Points, in no order, along strands that fork and pass close to each other.
In the rows, zero is written as 128.
Two points are linked if the straight distance between their rows is under 109. Some points are linked to none.
q_445: [108 113 113 109 146 166 138 157 127  81 135 123  99  88 175 171  90 111
 155 143  77]
q_572: [136 105 111 143 150 127 101 123 124 187  99 100 116 164 153  67  96 153
 107 108 148]
q_866: [103 133 168 103 136 105 149 112 150 167 106 123 143 204 126 152 149 108
  95 134  79]
q_858: [127 150 185 106 149 129 150 117 145 192 113  88 152 179  58 147 136  96
  84 156 149]
q_844: [114 104 102 138 108 126  82 163  87 100 136 164 134 142 129  89  78 159
 182 134 134]
q_479: [138 155 131 101 141  86 105 134 134 150 116  90 122 120 128 126 129 105
 108  87 147]
q_394: [137 124  78 113 107 179 135 185 114 105 164 147 175  81 131  91  93 146
 131 141 163]
q_726: [ 93 118 138 129 104  90 115 155 109 130  97 154 142 125 154 111 125 121
 128 113 145]
q_748: [138  97 160 105 113 122 103 152 117 135  90  61 144 150 152 117 102 130
 136 105 121]
q_938: [118 104  67  95 113 179 149 165  85  94 164 176 181 100 149 123  93 133
 122 179 117]
q_686: [121 125 120 156 137 161 102 132 103 113 168  82 101  40 175 171 100 151
 112 196 110]
q_167: [145  98 157 165 137 179  97 117 137  96 196  78  86  71 162 187 105 144
 141 152 118]
q_955: [141 106 114 106 124 140 116 159 113 116 131 143 116 159 117 116 156 121
 161 104 191]
q_930: [132 117 181 156 153 140 104 114 101 106  92 103  75 124 178 177 126 136
 112 156  80]
q_823: [122 130 107 137 173 145 110 156 113 118 164  98  80  70 162 168 143 128
 101 167 128]
q_776: [ 99 111 176 121 153 134 143 150  99 144  68  97 131 189 132 113 135 122
 132 157 133]
q_39: [ 76  98  97 125 126 155 156 163 108 119 145 153 153  94 144 142 150 156
 135 129 135]
q_384: [146 150  63  70 145 207 159 132  87  81 136 155 144  86 167 193  65 152
 124 186 136]
q_709: [116 119 172 128 133 105 106  95 176 140 121 134  90 142 123 186 183  65
  99 143  81]
q_432: [124 154 183 178 159 134  82 132 133 123 131 112 108 107 129 155 170  98
 105 166  67]
q_156: [123 129 110  97 133 123 120 145 158 113 127  90 122  41 146 107 142 129
 124 119 111]
q_966: [102 100 113 153  73 112 124 139 131 143 126 188 126 148 141  79 138 129
 143 110 164]
q_609: [122 142 107 100 126  94 126 125 146 120 171 158 152  92  86 156 159  60
 112 119 137]
q_154: [142 145 122 100 110  98  99 128 130  96 118  78 109  85 176 127 146 133
 142 139  82]
q_995: [109 123  88  85 153 136 162 129 146  99 185 167 155  61 122 150 159 130
  77 152 122]
q_2: [114 152  88 162  79 102 127  77 156 175 144 207 138 132  99 121 132 137
 130  69 156]
q_622: [145 123  61 124 120 204 128 156 104 126 142 155 130 106 162 122  56 178
 130  84 131]
q_940: [131 130 101 180  52 174 193 119 192 105 157 192 124  93 123  69 124 151
 126 116 166]
q_696: [148  80 119 181 111 152 111 106 131 159 124 129  82 177 133  59  96 170
 130 116 143]
q_416: [115 115  96  97 120  83  82 136 136 124 169 128 128 120 119 153 137 153
 132 120 131]
q_471: [113 163  87 130 125 106 125 147 155 125 156 186 142  90 123  84 110 142
 140 119 161]
q_173: [108  81 115 107 183 109 108 142  86 134 118  95 110 147 139 140 102 150
 142 146 143]
q_220: [126 146 138 103  98  64 110  70 142 180  77 127 145 141 101 153 138  57
 110 131 145]
q_390: [143 142 117 110  98  88 115 105 155 153  87 139 135 129 111 120 151  91
 130  77 148]
q_593: [127 157 153 136 159 115 126 116 130 191  76 128 144 181 110  92 121  83
  66 141 120]
q_329: [108 107 103 130 142 129 106 134  77 105 114 149 102 103 149 150 156 145
 133 153  68]
q_252: [104 128 156 134 146 134 131 138 151 175  50 120 117 139 105 123 185  86
 114 127 148]
q_184: [147 148 140 130 153 125 116 118  93 123  71  96 129 172 142 145 121 166
 138 130  52]
q_579: [117 162 182 136 119  81 128  98 136 106  93 115 130  95 108 147 172  91
 125 126  73]
q_619: [146 158  86 156 104 132 119 128 130 107 163 170 151  86 120  65  74 188
 162 123 155]
q_341: [128 157 140 118 136  94 101 160 132 110 139 115  97 156 148 172 167  98
 150 147 109]
q_730: [147 149  96 103 142 158 181 135  89  85 130 147 138  73 140 111 149 104
 131 107 150]
q_979: [139 114 196 155 149 127 118 103 152 115 139  53 115 123 141 160  92 137
 136 154  41]
q_911: [171 124  72 172  94 179 144 142 148  82 169 210 111 112 147  71  58 191
 130 162 158]
q_90: [128 186 105 143 132 148 169 147  89 124  96 157 136 108 155  92 149 112
 154  91 136]
q_444: [128 117 138 113 165 116 110 145 116 112 135  90  80 128 159 175 150 128
 146 157 151]
q_244: [131 130 172 115 169 119 135 108 127 135 103  46 139 168 152 150  99 153
 149 139  55]
q_102: [123 135  94 157 108 137 154 116 109 120 118 182 121 128 160  78 127 144
 154  91 127]
q_53: [130 130  72 113 174 175 127 159 105 112 150 111 124 113 122 132 115 134
 177 138 125]
q_381: [125  82 133 122 113 149 139 124 148 139 134 127 155 178  79  74 156 105
 141  82 141]
q_985: [144 147  46  99 139 207 138 165 107 104 152 166 131 118 134 126  78 139
 191 150 110]
q_534: [103 135 186 140 157 121 134 121 141 173  82  83 109 152 102 164 164  84
  88 177 143]
q_570: [ 89 169 127 114 119 117 155 151 140  89 133 131 147  74 157 158 136 153
 169 139  87]
q_623: [152 166 194 141 133 100 124  59 163 165 118 126  98 159 110 201 175  82
  78 159  83]
q_396: [126 132 121 210  38 131 158 112 187 137 161 181  92 115  99 101 125 136
 120 124 183]
q_826: [138 137  72 122 148 134 151 133 111 118 181 127 145 108 140 116 113 177
 140  85 166]
q_814: [120 152  85 125 112 133 115 139  59 107 124 101 149  71 163 133 101 144
 162 161  90]
q_164: [120 124 106 136 148 133 100 148  92 148  89 125 116 155 160 115 143 142
 135 128  79]
q_588: [146 176 204  79 161 122 170  99 143 164 112  78 136 178  74 127 116 140
  73 163 103]
q_186: [144 145 104 131  67 158 166 135 157 121 134 172 159  87 118  75 151 144
 124  90 179]
q_793: [126  82 144 128 141 150 119 115 142 103 147  50 111 102 139 162 129 147
 159 155  60]
q_388: [111 124 195 137 163 126 147 141 138 135 111  67 129 180 120 146 134 102
 116 196 106]
q_492: [116  77 144 115 176  96 137 112  93 143 124 115 135 190 105 133 104 142
 101 119 127]
q_455: [128 125 196 132 135  87 137 128 103 108 116  79 132 132 123 151 123  85
 137 161 124]
q_462: [109  92 103  91 136 128 123 159 112  85 139 161 130 128 130 140  75 162
 188 121 151]
q_74: [140 135 153 165  78 103 119 132 148 142 115 143 136 181  95  98 100 142
 134  67 156]
q_524: [ 94 148 175 128 101  63 117 120 133 144  91 117 135 131 111 156 142  61
 124 151 120]
q_581: [ 88 123 196 165 114 114 150 135 159  85 169 120 114  77 152 183 149  99
 123 146 118]
q_840: [147 116  93 179  84 122 119  71 175 192 125 181  95 154  87 113 135  93
 125 103 212]
q_294: [101 120  85 134 124 114 167  85 142 162 153 178 125 118 111 121 143 101
 124  80 167]
q_698: [128 122 183 133 109 105 146  79 145 205  59 180 153 194  74 121 106 125
  92 121 154]
q_694: [139 135  91  84 120 154 193 125 142  85 145 176 172  83 133  93 138 147
 120 109 169]
q_915: [106  80 147 110 141 144 127 153 123  91 106  87 117  91 145 130 108 113
 163 149  87]
q_301: [137 113 153 135  75 109 123  92 146 188  80 168 132 220 103 114 121  95
 108 125 189]
q_791: [158 117  60 116 123 192 137 154 128  95 165 181 155 109 138  99  58 182
 147 160 183]
q_508: [166 144  86 151  95 135 148 118 166  92 183 219 129 115 119  74 100 163
  99 157 188]
q_729: [131 110 142 200  63 100 125 110 169 151 153 151 110 144  87  90 101 144
 133  89 195]
q_648: [ 99 119  95 124 107  85 131 109 146 156 171 169 152 149  99 136 154  89
 136 123 136]
q_366: [118 105 175 113 138 103 133 103 140 173  83 125 139 203  91 114 108 160
  97  98 151]
q_305: [147 158  57  82 160 199 176 135 133 101 144 144 203 104 168 162  79 176
 111 161 127]
q_734: [119 118  81  91 166 103 122 139 107 117 186 112 109 106 139 153 128 167
 112 116 164]
q_564: [135 100 119 133 157 122 125 137  95 133 145 123 141 173 100 143 130 158
 139  70 117]
q_14: [134 127 131 134 123  93 128  92 106 166 107 165 112 201 119 121 139  97
  93  95 171]
q_208: [139 107 127 149 109 102  88 150 127 120 153 146 138 186 105  85  78 138
 155 108 144]
q_616: [128 128 122 103 117 106 136 144 104 109 139 144 117 144 127 172 172 106
 125  81 172]
q_842: [153 150 183 101 149 105 135  95 122 150  85 118 141 173  92 169 127  84
  85  83 129]
q_353: [143 127 165 118 140 115  82 148 139 151  96 136 135 175  73  94 135 103
 125 117 177]
q_269: [109 135 141 102 161  77 106 125 143 147 109 114 113 194 117 140 146 111
 147 136 116]
q_895: [109 152 132 127 123 106 136 145 148 168 115  81 158 161 127  81 131  96
 161 131 144]
q_181: [123 105 140 105 121  99  92 129 164 145 106 114 124 134 117 141 181 101
  94 104  78]
q_176: [152 150 223 177 129 131 102  84 176 150 148 103  90 156 146 186 163 111
  94 151 106]
q_516: [128 143 118 108 168 168 129 173 110 110 114 105 110 143 133 120 157  96
 172 119 144]
q_924: [121 167 114 162 149 119 128 125 140 173 129 136 142 155  91  78 139  96
 146 104 142]
q_611: [163 134 102 162  97 143 134 120 119 109 160 199 115 119  92  79 143 142
 128 141 201]
q_373: [134 119 123 116 113 126 112 170  85 115  93 113 144 120 173 116  89 128
 147  93 142]
q_689: [125 149 141 118  89  90 138 114  98 107 121 127 151 121 125 150 179 104
 147 113  93]
q_88: [162  98  86 159 131 188 113 148 112 119 148 166 106 132 117  95  94 184
 139  69 156]
q_953: [135 141 100 135  92 102 112  83 153 190 100 155 122 119  77 117 150  79
 146 110 198]
q_498: [137 108 164 140 140 135 104 143  96 116 132  94 141 143 110 172 139 152
 105  86  85]
q_705: [131 121 163 106 136 119 157 129 108 121  85 112 114 162 121 175 165 104
 118  70 141]
q_996: [145 156  66 100 126 194 161 167 103 114 150 123 162  74 165 162  97 178
 126 109 121]
q_87: [104 129 113 126 145 101 128 120 137 101 174 155 116  77 117 162 179 113
 100 143  94]
q_423: [156 107 133 105 118 115 123 105 122 158  66  78 139 175 144  77 132 153
 118 109 123]
q_922: [103 110 164 136 124 104 127 134 145 110 152  72 133  97 108 163 161 108
 129 142 126]
q_309: [131 177  93 140 140  87  96 152 136 149 140 128 132 115 124  83 114 106
 141  88 152]
q_146: [122 112  71  82 145 130 156 132 125 118 133  94 122  61 179 105 104 137
 134 132 125]
q_215: [128 109 148 128 112 133 129 116 116 172 104 107 159 196 106 125 181 129
 111 133  78]
q_289: [102 148  93  74 141 163 143 164 146  81 127 161 140  78 181 171 103 160
 152 166  89]
q_118: [109  72 117  97 137 153 145 138 104  96 107 125 132 110 138  76 132 101
 164 128 110]
q_758: [145 147 192 138 160 115 117 116 135 135 109  81 126 152 115 173 124 124
  77 113  94]
q_207: [187 143 224 119 152 140 114  83 153 117 114  83  96 158 130 135 141 160
  86 192  70]
q_892: [147 104  90 138 137 151 132 133  87 120 161 151 148 132  96  96 134 152
 130  63 142]
q_379: [118 127 189 183 149 131 114 124 150 147 174  61  83 125 161 180 151 115
 112 153 123]
q_756: [140 165 178 124 127  94  87 118 132 146  93  84 112 114 129 174 159 111
  73 120 134]
q_328: [148 153  96 197 112 143 155 120 159  88 157 190  89 112 125  64  82 186
 172 128 146]
q_48: [151  91 145 156 117 157 130 107 162 168  98 131 113 194 106  63 140 139
 142 110 163]
q_799: [167 174 230 103 159 138 149  87 170 155 119  95 107 154 105 153 128 131
  41 172  82]
q_728: [108 152  95 114 107  92 130 143 105 111 137 128 151  99 157 123 118 156
 186 141 117]
q_4: [115 140 138 164 134 136 114 123 116 109 125 111 115 104 146 165 187 137
 152 162  45]
q_821: [113 121 209 187 148 113 104  94 169 112 173  92  95  77 153 163 132 118
 145 153 118]
q_948: [139  81  67 111 123 154 128 129  99 106 127 117 137  96 158  66  79 119
 145 128 123]
q_285: [129 136  81  98 128 150 128 134  84  94 154 106 147  47 166 166 111 162
 112 197 112]
q_453: [133 141 128 139  81 121 116 137 101 110 117 145 166 155  96  99 160 117
 172 111 121]
q_547: [110 107  94 100 139 153 147 161 121  81 173 154 169  71 116 111 124 125
 105 173  89]

Follow the links from the first point to the second, and from the first to the third. Name the last point that the two ways share.
q_146, q_622, q_508 | q_564
q_547, q_616, q_579 | q_479
q_840, q_814, q_609 | q_479
q_301, q_579, q_244 | q_492
q_516, q_184, q_207 | q_758
q_164, q_588, q_705 | q_758

A fork is a point with three links. Follow the links from the first point to the second and name the forks in between, in order.
q_118, q_895 | q_915 > q_686 > q_444 > q_492 > q_564 > q_758 > q_479 > q_309
q_492, q_394 | q_564 > q_758 > q_479 > q_309 > q_911
q_709, q_184 | q_455 > q_524 > q_390 > q_479 > q_758 > q_564 > q_492 > q_444 > q_686 > q_915
q_842, q_508 | q_758 > q_479 > q_309 > q_911
q_619, q_329 | q_309 > q_479 > q_758 > q_564 > q_492 > q_444 > q_686 > q_915
q_840, q_269 | q_390 > q_479 > q_758 > q_564 > q_492 > q_444
q_826, q_252 | q_892 > q_564 > q_758 > q_479 > q_390 > q_524 > q_455 > q_388 > q_534
q_394, q_823 | q_911 > q_309 > q_479 > q_758 > q_564 > q_492 > q_444
